Points on a hilly landscape, in no order, each with its height.
From any point a ball rolls to the lowest of the 2 points nearest to it. It stops when none of these is lower. Distance is the straight distance between rows; heights are no part of it.
tegi: [115 128 112 124 192 111 137 170 157 159 134 173 124 146 189 176 174 125
  93 148 151 101 135]  h=21.0
lasi: [184  83 100  93 146 138 110 151 150 116 115 162 186 135 107 181 118 154
 129 109 105  97  61]  h=61.6
Vifub: [153  62 106 136 120 143 101  95 127 138  96  97 145 171  39 134 109 122
 132  83 109 136  92]  h=41.6
denuf: [143 126 163 162  69 131 104  87 105 127 100  94 138 111 109  95  68 136
 160 116 132 148 132]  h=38.9
Nune: [129 143 160 111 128  88 169 117 166 145 143 170  93 139 153 150 170 176
  77 113 127 151 184]  h=24.2
poz: [123 143 112  93 126 137 100 142 105 156 144 106 124 101 138 174 142  56
 180 135 118  98 128]  h=19.8
nilor: [120 128  88 104 119 132 128 124 102 125 160 100 117 112 100 138 150 103
 154 128  94 123 116]  h=23.9
rige: [120 131 114 133 177 128 161 171 156 150 134 164  97 148 172 145 154 135
  75 140 147 115 145]  h=17.5
naf: [120 119  94  93 158 145 108 142  91 111 154  89 140 115  77 117 134  89
 160 110  85 122  89]  h=26.7
Mizu: [ 90 162 155 179 159 129 154 165 104 127 125 153 123 129 145  95  71 104
  99 149 168 122 137]  h=52.2
sabug: [104  82 127 131 207 135 125 135 142 122  78 126 146 188  75  88 118  77
 115 148 138 116 116]  h=18.7
kido: [134 102  89 163  67 132 104 105 107 101 130  82  88 114  89  55 137 163
 157 104  99 171 109]  h=27.5
vikov: [ 93  95 118 123 182 137  89 126 129 116  99  92 128 185  88  84 131  45
 112 145 129 120 134]  h=22.7
suz: [ 83 157  99 125 177 143 132 159  62 110 143 113 120  94 120  92 107  81
 155 147 110 123 102]  h=41.4
fozo: [159 143 148  95 143 143 119 131 113 136 140 146 178 103 176 197  94 114
 158 135 139  82 106]  h=50.2
telap: [131 164 160 159 111  93 116 163 151 179 150 139 104 129 182 166 108  81
 111 115 160 121 154]  h=48.4
Pavab: [137 133 122 140 118 117 148 106 157 141 145 135  96 135 141 130 153 155
  82 104 120 148 168]  h=29.9
kiv: [155 150 144  98  33 129 118  73 116 123 146  86 130  88 123 135 137 160
 184 127  94 153 129]  h=26.3
Zukir: [141 126 139  92 141 136 161 122 126  86 130 137 190 111 115 114 130 209
 137 152 113 126  83]  h=20.9
lusug: [141 144 161 143 135 101 128 150 167 185 144 159 116 119 190 192 114 117
 119 108 152 124 146]  h=46.7
rufe: [135  83 140 161 158 141 114 105 138 152  59 130 148 177  98 131  86  99
 101 116 152 120 126]  h=45.5
subok: [152 159 193 114 106 114 111 116 146 130 139 144 159 140 161 170 105  98
 116 132 164 101 164]  h=62.7
larak: [118 139  74 142 136 128 146 167 117 179 157 124  77 109 168 169 165 130
 136 104 115 133 120]  h=35.5
Sobam: [174 130 170 107  90 124 104  97 158 151 122 125 160 119 143 193  94 100
 148 121 144  98 148]  h=59.9
giso: [121 112  92  78 182 135 105 177 103 122 156 100 153 112  95 150 136  91
 174 113  98 104  70]  h=25.9
Mem: [138 129 143 182 102 129  99 125 113 151  92 109 111 127 130 124  43  77
 140 111 139 117 135]  h=42.8
pil: [147  79 131 159 125 150 107  89 125 147  77 106 140 164  71 127  77 115
 131  99 133 141 101]  h=43.3
guna: [182 122 152 106 101 139 115  90 147 134 124 120 170 101 125 178  83 136
 137 115 126 110 117]  h=57.4
fabo: [119 154 173 106 131 122 190 105 130  95 132 135 158 113 163 108 159 220
 131 181 133 140 132]  h=35.4
git: [121 147 125 145  48 118 104  95  97  93 143 105  69  92 139  84 161 145
 199 141 117 155 164]  h=35.6
kuvut: [108 147  58 164 142 131 136 174 100 168 150 136  55  97 159 134 129 119
 140 102 116 137 112]  h=36.7
kap: [125 115 125  84 106 132  99  86 111 100 149  64 172 134  75 101 147 138
 175 142 101 141  96]  h=35.1
suzot: [133 122 117 146  53 119  91  87 110  98 139  85  73 109 113  66 160 160
 182 128 108 170 127]  h=31.9
mukor: [150 172 167 158  59  98 129 104 125 129 126 125  90  72 161 124  99 126
 159 103 126 136 166]  h=41.0
gebuk: [125 141 120  89 101 136 112  94 117 129 150 106 128 120 126 152 161 111
 142 143 104 116 147]  h=20.2
teze: [121 116 118 143 199 149 181 175 103 121  86 174 155 132  75  93  83 159
 126 141 152 123  88]  h=9.7
Vali: [135 170 171 110  56 118 116  75 108 122 143 102 144 101 135 153 135 138
 176 141 119 133 151]  h=26.5
gofe: [125 177 169 118  93 117 136  89 111 125 145 119 144  97 156 148 127 150
 141 150 125 126 153]  h=31.0
Kisuv: [133 121 142 157 112 137 159 101 121 129 119 108 142 119 109 100  99 183
 121 117 118 158 113]  h=33.7
Lon: [104 121 122 137 162 143 182 149 115 110  98 135 153 133  78  72 108 182
 129 145 138 144  94]  h=3.1
vipam: [ 97 114 100 127  88 137 114 135  77  90 152  89 116 104  52  88 120 146
 173  90  90 158  64]  h=19.9
Pilu: [176  83 122 136 138 134 135 111 187 147 111 146 142 138 121 153 111 178
  87  87 128 138 123]  h=69.4
Vina: [117 139 157 136 138  86 157 142 183 158 155 178  84 165 157 142 160 131
  57 104 154 148 183]  h=17.8
vona: [ 96 124 131  81 137 138  96 106 103  78 158  65 158 134  85  76 167 112
 164 151  81 141 109]  h=32.0
rus: [156 105 121  70 132 122 123 103 178  88 111 162 185 150 130 136 199 176
  94 167 123 123 135]  h=77.7
sek: [142  92  78  72 142 134 109 121 163 129 137 143 127 161 115 180 227 154
  97 135 113 125 144]  h=83.0
ledam: [128 131 158 160 114 146 137  94 104 127  96 109 150 126 102  94  57 164
 134 120 128 146 107]  h=36.3
gen: [ 71 180 145 120 127 147 162 131  68  89 156 116 132  94 152 101 125 130
 160 166 119 124 127]  h=45.9
davan: [117 129 135 155 150 109 149 164 182 167 140 154  87 164 179 138 151 112
  59 114 157 133 166]  h=12.1
beti: [103 136 164  78 120 117 124 100 166 112 124 135 134 168 129 134 223 166
  84 162 146 137 192]  h=73.0
mek: [138 137 132  91 156 116 125 158 146 141 125 187 143 144 188 209 173 146
 113 145 141 109 152]  h=26.2
Nev: [153 128 128 114  51 131 132  93 111 113 151  83 143  96  98 121 113 177
 170 107  97 148  92]  h=20.8
Por: [162  86  97  99 144 123 124 112 196 133 137 149 126 153 124 156 201 173
  74 110 124 142 144]  h=81.8
piguk: [121  99  87 153  81 126 102 125  90 110 123  87  98 109  54  75 107 137
 170  83  91 165  86]  h=23.3
Vamu: [108 171 147 185 124  96 152 158 129 129 140 149  58 114 183 113 108 123
  95 114 146 145 168]  h=52.3
Riseb: [136 119  87 146 117 128 138 128 146 166 153 123  78 126 140 152 144 128
 104  97 112 140 138]  h=33.4
gadez: [195  56 107 122 140 145 113 130 169 134  78 162 185 162 105 169  97 151
 116  91 122 116  69]  h=64.8
tisin: [131 129  97  90 174 135 104 162 103 148 162 118 150 112 132 175 143  77
 172 133 108 104  84]  h=23.0
Tupeg: [140 156 151 136 143 128 120 155 126 164 129 142 149  98 178 179  65 101
 148 118 159  94 113]  h=46.9
Lizim: [109 174 181 101 114 115 163 102 115 100 150 139 154 121 169 145 147 181
 133 163 132 135 158]  h=36.8
Zoru: [157 167 143 148  67 104 140 133 124 166 133 133  74  65 176 170  97 115
 173 104 120 120 153]  h=42.9
somim: [118 151 152 140 111 110 105 133 156 128 151 131 107 171 145 126 152  77
  69 136 176 131 180]  h=69.2
balud: [108 164 143 181 133 122 158 147 113 130 125 147 100 103 166 106  65 128
  97 129 152 132 152]  h=53.9
dafi: [177  98 105  74 137 120 133 108 201 105  99 179 156 158 123 149 206 187
  71 134 113 130 146]  h=80.0
Fof: [189  81 124 129 155 138 123 121 187 142  82 169 173 149 128 169 102 147
 101 111 135 116 108]  h=67.1
Mup: [139 127 160 124 149 127 118 133 156 122 133 150 151 156 167 155 123  96
  88 140 161  95 149]  h=65.5
Ruvi: [135  99  92 164  77 120  56 117 123 131 117  98  60 115 118  84 134  34
 158 116 122 114 156]  h=54.8
kosen: [136 106  89 170 183 145 173 175 148 160 114 160 118 131 136 132  97 167
  97 107 149 133 106]  h=55.5
Mape: [135 164 153 174  92  86 118 159 134 155 147 143  69 129 171 134 117  87
 101 102 166 140 176]  h=50.0
Lolog: [116 162 143 148  84 119 103 117  93 111 131 107  99 108 147 107 118  65
 161 150 126 116 159]  h=52.1
ran: [144 143 147  98 126 120 198 124 141  94 142 145 168 111 138 111 149 252
 138 144 122 140 107]  h=29.7
dek: [151 119 133 171  65 123  89 100 105 134  79 100 113 103 104 103  58  78
 167 107 131 121 133]  h=41.2
rizur: [127  95  56 144 171 139 180 195 139 156 143 151 107 123 108 133 134 171
  93  90 125 133  88]  h=57.0
Pezi: [121 103 121 173 199 132 168 187 152 170  83 180 116 145 150 117  88 134
  81 113 160 121 115]  h=53.8
gufi: [ 86 174 120 125 145 140 146 138  60  96 148 112 125  88 116  83  99 124
 162 154 113 139 103]  h=43.2
Tupa: [ 85 109 123 141 179 143 162 141 105 113  83 119 142 164  58  49 119 155
 133 149 127 143  94]  h=8.7
Vuvan: [ 96 112 145 102 165 130  79 108 127  98 123  82 157 175  93  66 147  52
 131 164 119 123 151]  h=26.4
tez: [156 169 152 127 106  96 159 140 134 191 149 150  97  91 186 201  97 131
 145  93 133 122 143]  h=44.5
tani: [155  84 118 109 104 148  91  83 130 118 129  86 157 139  65 129 129 135
 148 114 105 127 102]  h=38.8
debi: [ 77 134  61 162 188 135 132 185  94 167 146 128  62 117 152 104 143  90
 134 131 119 126 100]  h=38.0
sev: [127 142 120 111  98 124 108 119 130 155 143 115 113 123 152 174 146  86
 142 139 136 107 162]  h=16.0
tuvi: [121 102  57 126 154 135 169 167 138 134 155 136 103 131 109 125 169 155
  96 112 112 130 101]  h=58.3
met: [146 111 119 125 132 148 160 120 128 117 133 132 157 116  99 126 114 184
 130 113 115 137  96]  h=29.3
zikir: [133  91  56  72  94 136  96 109 156 141 157 113 109 148  82 170 232 142
 106 112  97 136 139]  h=83.8
seni: [132 122 166  65 124 122 106  88 184  96 113 142 174 167 135 123 211 174
  90 190 147 125 170]  h=74.9
kaza: [169 137 149  90 131 143 135 109 123 115 131 152 182 101 154 187 105 151
 142 127 129 109 103]  h=53.6
komi: [ 85 175 158 154 100 131 130 118  84  97 140 112 116 115 153  92 127 103
 142 163 137 128 149]  h=49.5
Bebi: [ 76 125 142 105 140 134  91  96 111  86 134  74 149 151 103  59 152  87
 157 166  99 146 134]  h=29.4
viki: [139 149 159  96 156 107 143 150 154 104 122 197 163 148 175 177 169 149
 103 165 143 103 161]  h=33.1
Kepad: [138 160 166 155  44 105 104  92 112 102 129 114  82  74 158  97 129 143
 184 123 131 146 173]  h=38.6
bar: [ 65 143  69 146 137 135 161 148 107 104 155 127  54 133 139  72 207 118
 110 150 112 153 159]  h=62.0
Gepo: [121 129 130 150  78 116  67 110 104 113 119  98  95 112 115  83 115  43
 170 135 128 122 154]  h=53.5
Nitod: [128 116 126 164 113 150 131 118  84 135  85 117 122 122  53  95  58 154
 150  91 120 156  89]  h=38.5
Benam: [125 119 164 158 183 145 126 132 134 128  69 158 163 167 117 125  66 106
 100 135 164 104 124]  h=47.9
Fup: [188 107 130  97 148 149 122 132 131 106 113 159 204 118 131 177  98 146
 135 124 117 105  73]  h=58.0
sesu: [ 90  85 107 125 196 132 146 141 132 102  83 126 156 176  68  55 147 118
 119 163 127 122 113]  h=14.0
boni: [134 140 154 160 123 137 132 138 117 153 115 126 140 109 151 142  43  96
 133 116 145 108 118]  h=44.7
muso: [ 96 122  61 149 142 138 168 150 120 125 154 128  81 122 132  99 175 135
  97 126 112 156 133]  h=60.0
vezu: [104 126 160 168 180 140 137 172 127 147  97 145 139 155 146 121  75  88
  98 150 179 110 131]  h=50.1
vus: [147 161 193  89 131 119 149 107 138  93 137 168 178 127 168 176 144 162
 116 161 139 113 159]  h=42.6
dagek: [ 73 143  84 142 194 150 144 186  86 130 143 121  93 126 138  89 126  78
 134 141 128 129 106]  h=39.6
Bimu: [121 133 122 107  68 135 120 114  87  99 166  81 141  89  78  97 118 161
 191 111  85 147  66]  h=14.1
zagu: [127 125 155 133 129 124  91 122 162 128 134 133 146 169 131 129 134  73
  78 140 161 110 161]  h=67.4
Sur: [ 99 150 159 121 119 108 128 116 150 115 149 137 116 165 146 123 189 130
  79 155 148 139 191]  h=71.3
riken: [112 102 118 155 192 133 120 177 149 169 105 151 132 152 159 124 101  95
  88 128 163 106 107]  h=52.0

For each start below, name the point where the ball stops.
Ruvi -> davan
Benam -> Lon
git -> Bimu
Mape -> Bimu
vona -> Lon
boni -> Zukir
seni -> Zukir
debi -> davan
subok -> Zukir
Fof -> Zukir

Call two points neighbours if one is among the 2 nearest of the other. Go from one point of each pair to the other, from neighbour to neighbour, staying as low as possible. Name the highest point that can't be avoided.
davan, Lon -> pil
Zukir, Bimu -> Lizim
Bimu, davan -> vus
